Each row is a point on a tangle of strands that fork, close into loops and nearly touch. The rows are in no order.
Points whose rows are less than 111 apart are linked; no others are. Some points are linked to none.
(846): 5  -19  -4  -7  -16  -8  -3  1  7  4  0  40  26  9  18  18  -30  15  -4  -13  9  -35  48  3  -12  -26  9  -22
(407): -15  -33  27  -55  11  28  68  13  3  8  46  -1  -13  10  -4  -20  -1  -23  15  5  -28  75  -20  -2  21  -1  9  -1
(828): -6  17  -2  4  53  32  16  32  -26  -9  28  -35  -26  -18  41  -30  -60  2  1  21  44  17  -35  -21  -19  -8  5  -21
(519): -7  -15  7  11  -36  -2  6  -1  41  15  9  56  5  42  -9  -16  32  22  32  -34  -25  14  26  34  -11  8  8  49
(505): -6  31  3  39  -22  -42  -5  20  4  -18  -28  -12  25  35  -32  12  42  31  6  -14  -32  27  -26  9  -12  44  53  -1
(559): 9  22  21  -9  3  -3  37  -3  -22  -20  2  14  9  -18  45  22  -7  -44  -21  -10  -5  -71  11  6  -30  35  -36  -15
(609): 6  14  -42  36  0  16  6  23  37  36  -6  35  5  -49  -6  -37  -4  -32  -26  -12  -29  47  27  -12  16  -1  5  42
(554): -28  -27  28  -45  -12  11  -13  -21  -38  -10  -14  13  -3  10  2  4  -23  -32  -2  -29  -2  -27  18  1  57  -37  -13  -43
(488): 33  -10  -12  0  -8  -43  22  -39  -31  18  -8  -4  -1  -21  -1  -44  -20  18  5  -12  -1  -22  -16  18  -42  -36  5  -14
(441): -10  50  -8  6  13  12  -30  15  4  -44  -3  -37  19  16  -42  0  -9  30  -60  -9  -9  18  -64  2  40  -2  -7  -32
(830): 29  35  -30  -5  7  43  -33  9  16  -1  -3  12  19  0  -11  71  42  9  -16  24  5  14  18  -22  23  -7  17  40
(429): -4  -47  31  -42  2  -9  62  1  4  11  9  0  -10  -7  -16  -39  3  -29  35  -6  -50  50  -26  15  15  14  -13  15
(832): 14  43  19  18  -16  11  10  -14  9  -9  -7  -1  -13  -4  23  36  51  -29  -40  8  -18  -15  -10  4  2  53  -20  29
(650): 2  -16  -45  16  -6  -23  -32  42  16  16  -31  26  31  -16  -25  9  5  39  28  5  10  -1  33  -5  -22  -52  34  0
(843): 3  4  19  0  -13  -11  14  25  -15  -14  -2  19  23  17  24  58  6  -53  -26  15  6  -77  15  18  -18  19  -15  -21
(276): 20  -14  -28  15  8  -16  -34  27  22  25  -16  21  38  -10  10  12  -16  36  20  12  29  -31  39  -6  -24  -24  10  -17
(35): 0  -20  1  18  18  -10  3  -12  -17  11  20  -35  -22  -10  -1  -55  -51  43  20  9  11  29  -22  -16  2  23  -26  -40
(390): 4  24  -15  -5  7  6  -23  -8  -4  -31  -14  -15  3  -1  -21  -2  9  8  -37  -4  5  5  -37  14  -4  -22  2  6
(545): 3  7  5  -22  33  49  -14  -15  7  1  27  0  11  -9  20  12  -18  -12  -21  -5  8  -7  23  -21  29  -1  -35  -23
(455): 3  -18  48  -7  -45  -50  27  -31  -6  22  -28  30  -6  -17  8  -6  0  -28  11  -23  -35  -26  4  13  15  25  -19  12
(295): -33  -32  28  -26  -17  18  -19  -22  43  -11  3  21  5  48  -21  -14  39  11  36  -26  -31  -5  10  39  8  11  -21  40
(330): -4  54  -23  -22  44  71  -3  33  2  -31  28  8  7  -20  26  22  -20  -41  -5  17  68  -22  23  -42  0  -5  -19  -5
(673): -16  -13  5  4  22  2  6  20  -46  7  -2  -37  -13  -3  30  -36  -58  8  -12  -1  43  12  -17  -19  12  -3  -1  -60
(737): -20  4  -14  35  -5  -19  5  33  -7  7  -8  -11  -31  -66  1  -29  5  -43  -27  22  -4  36  -22  -25  21  22  12  26
(625): 14  10  -5  48  -29  -55  -4  18  -4  7  -12  -32  -4  7  -27  13  25  37  -8  12  -28  17  -25  -3  15  57  40  -33
(231): 7  -12  8  -3  -20  -11  17  -32  -13  9  -1  -29  -19  14  -40  -15  43  6  7  7  -37  45  -5  10  36  13  25  13
(368): 3  -25  46  -24  -15  -1  4  -59  -1  4  2  -29  -7  48  -30  25  40  0  20  -2  -38  25  12  22  32  35  3  -8
(264): -15  20  6  20  -16  -20  8  1  31  0  1  23  12  58  -24  -17  26  33  19  -38  -28  35  6  14  -17  23  58  17
(838): 18  26  -38  15  -18  -8  -6  42  11  5  -43  3  22  -29  -34  17  25  22  10  24  -5  26  12  -7  -23  -72  36  18
(790): 22  28  -8  0  0  26  -10  28  4  2  -19  6  40  1  -32  66  44  14  10  28  6  36  12  -29  -6  -58  34  35
(187): -18  5  25  -10  -20  -21  11  34  2  -32  17  17  32  49  4  33  -52  5  -4  -23  -18  -13  5  -8  21  18  25  -43
(592): -9  -53  -28  -7  9  23  -40  -29  -25  10  -18  -28  -40  -1  2  -31  9  8  43  23  46  -14  19  23  -8  -48  -11  15
(522): -9  -22  26  -56  38  57  13  -45  -14  17  23  -13  2  11  9  -13  -22  -7  0  -18  -8  7  -1  1  33  -18  -59  -32
(447): 18  -3  -20  20  19  -12  17  -32  8  28  -3  -22  1  -70  29  -54  -17  -35  -12  0  -1  -3  25  -30  -24  9  -29  -2
(25): -55  -23  1  15  -5  -8  -22  30  -6  -12  11  -3  -39  -24  -4  -13  -13  -31  -2  13  7  37  -33  -15  33  2  14  25
(764): 6  57  8  21  1  22  44  15  13  -19  9  26  -12  -7  36  35  39  -38  -18  2  -14  -26  1  12  -29  52  -7  57
(617): -9  -21  -8  -22  -17  0  -35  2  -19  6  -12  3  -4  -30  6  19  -3  -52  -28  -5  1  -7  34  -17  56  -30  0  -27
(402): -12  -23  23  12  16  -5  18  -11  16  9  25  0  -23  -18  27  -12  -6  19  13  18  -1  16  -3  0  -28  39  -30  31
(563): 11  -14  -7  -41  -6  19  1  -24  10  10  13  36  18  7  -1  8  -18  8  6  -29  -12  -7  44  -3  6  -53  15  -6
(431): 6  -5  -2  -6  -23  -47  8  -19  -30  -13  -35  -1  -9  2  -27  -64  -18  7  7  -34  0  -24  -22  21  -13  -39  11  -6
(26): 29  -3  11  5  -49  -50  17  -26  -2  37  -30  22  11  -16  -10  -11  6  -9  -11  -22  -57  -26  25  -6  22  24  -2  -8
(184): -3  24  -28  -19  30  41  2  23  -26  -3  10  -10  0  -29  36  20  -21  -65  -9  26  52  -17  10  -42  -2  -28  0  -14
(364): 3  -7  -30  -21  4  24  -7  22  -22  10  -6  0  0  -26  5  26  -16  -57  -22  14  15  -3  30  -34  28  -49  31  -27
(414): -18  -21  -1  -13  -4  39  -53  6  -11  -16  24  -13  -10  42  -6  73  18  -12  12  36  38  3  -1  -6  20  -3  18  10
(387): 7  17  10  3  19  -12  4  -22  6  -19  10  -33  14  52  -20  -17  -14  66  16  -27  -11  7  -28  6  -41  14  10  -18
(252): 16  7  10  5  2  -7  25  -20  -18  16  -17  3  0  -58  43  -9  -5  -41  -21  3  -2  -47  15  -9  -13  24  -45  -23
(155): -4  17  -19  7  4  4  -31  10  2  -15  -11  10  -3  -8  6  12  5  -27  -36  16  26  -28  -26  5  -23  -19  -12  14
(32): -23  23  1  -17  44  36  18  28  9  -16  48  5  -24  -23  21  -13  -26  -20  -1  15  32  30  -23  -9  -8  -13  -2  25
(470): 50  9  12  3  11  11  16  -67  2  21  15  -38  -2  15  -2  13  30  42  2  8  -25  5  2  6  -33  41  -16  4
(633): -10  5  -27  -25  17  38  -27  14  44  -8  10  41  33  4  -13  -12  -30  3  -3  -25  15  6  31  -7  10  -68  3  13
(13): -21  -22  56  -33  3  10  -3  -34  24  -16  16  -5  -2  70  -15  0  45  11  33  -29  -31  16  -2  31  8  34  -7  7
(811): -16  7  28  5  -16  -23  6  43  -5  -37  13  15  33  59  32  61  -20  -21  -10  -11  4  -48  4  16  -19  19  13  -23
(798): 1  -30  -15  0  10  20  -33  -31  -7  -2  -10  -29  -15  30  -15  -16  16  50  59  18  35  -16  9  45  -39  -47  8  27
(154): -4  12  -23  24  15  -29  9  9  2  5  -14  -8  -11  -70  8  -55  -27  -41  -30  -8  -1  13  -16  -27  3  2  -6  -9
(10): -1  52  7  -3  15  18  46  20  5  -32  19  26  0  -22  32  33  -4  -22  -15  -7  15  -39  9  -1  -43  48  -16  22
(42): 42  19  -26  59  -37  -43  -3  14  18  46  -13  13  5  -22  -20  3  29  44  -10  12  -31  13  -5  -13  6  35  18  2
(461): -10  -18  16  26  -38  -33  29  -16  2  29  -3  -6  -30  9  -33  -19  37  2  25  4  -64  46  -6  15  56  51  7  15
(797): 23  11  -6  11  25  -4  -13  -13  12  -15  -3  -22  23  28  -1  -15  -22  89  25  -1  26  -15  -17  17  -56  -21  -6  -10
(580): -13  -21  46  -16  -14  -20  52  -15  11  11  2  38  2  8  -1  -9  12  -28  25  -22  -40  19  -1  17  8  18  -27  24
(780): -12  -33  1  21  15  -12  -19  -14  3  14  19  -26  -22  -7  2  -24  -10  50  34  21  21  8  -1  6  -12  23  -16  -6
(188): -60  -9  3  9  -17  -14  -21  46  -4  -36  6  -5  -21  18  -16  5  -10  0  -17  13  14  22  -40  -6  32  -20  43  1
(729): 60  -10  -9  0  -2  -19  19  -55  -15  35  10  -20  -5  -17  4  -17  6  23  7  4  -16  -11  2  8  -35  11  -10  -2
(608): 17  -26  -13  10  11  2  -14  -19  -22  2  -22  -28  3  27  -9  -9  0  76  46  7  42  -22  -9  20  -61  -46  12  -16
(793): 28  46  -36  -1  23  52  -36  44  5  -10  13  -3  26  -26  -14  76  22  -12  -17  32  25  -20  25  -35  30  24  -8  2
(499): -17  -21  -25  30  -8  -9  -70  24  48  -14  -22  39  -4  -5  7  2  12  12  11  14  33  -8  16  17  -21  -21  -12  52
(742): 17  36  5  13  15  -16  -4  -13  2  -28  10  -45  14  26  -23  -20  -22  61  -31  -18  -14  8  -49  -2  0  30  -24  -39
(542): -23  0  24  -36  32  26  46  17  3  -25  52  -20  -17  15  2  -6  -18  -17  -5  7  3  48  -40  -10  -10  -4  24  17
(604): 28  26  23  20  -4  10  27  -50  4  12  -4  -21  -7  16  14  36  57  3  -17  7  -27  2  -9  18  -11  72  -34  24
(227): -11  -46  -35  13  18  12  -45  -1  -4  22  -43  -7  -12  -17  26  -28  -3  -24  8  13  60  -32  16  8  -23  -45  -28  -10
(728): -26  -29  36  -59  9  31  8  -23  -41  -3  9  0  -23  13  -8  3  -13  -39  -10  -9  5  -2  -17  -1  36  -33  -21  -11
(634): 5  -14  -17  19  -9  -14  -18  10  -12  11  -35  15  -6  -9  23  -4  -2  -27  -17  19  46  -60  -1  28  -41  -38  -16  -2
(814): 7  29  -21  -18  37  57  -38  15  29  -9  26  13  11  -20  25  36  -13  -5  -4  15  40  -10  32  -28  28  14  -27  0
(210): -21  -10  -4  8  -31  -55  5  29  -23  -3  -10  7  1  -12  -13  -41  -40  8  -3  -21  -4  -7  -14  -2  15  -15  36  -28
(66): 40  8  -14  48  -35  -57  -2  -27  9  45  -27  12  -11  -13  -12  -27  30  23  6  -6  -50  7  -1  -7  7  52  -19  5
(819): -38  -12  11  -18  -32  -36  12  27  -13  -24  1  13  -5  30  -8  4  -23  1  2  -17  -13  4  -1  9  27  -24  61  -20

A piece is two or more points that can be reached from each other along the links. Count, over all rows, the pieces, the separate loops (a circle has one, a figure eight two, a Y none), the forks (points with three links) and the tips (points with one).
pieces => 4
loops => 4
forks => 3
tips => 3

A fork is a point with three links, a tip a point with one. Leave the first point through the second and follow the links. Name the first fork or tip that comes.
(429), (580) => (461)
(368), (13) => (402)
(764), (832) => (819)
(210), (431) => (559)
(793), (830) => (633)
(846), (276) => (814)
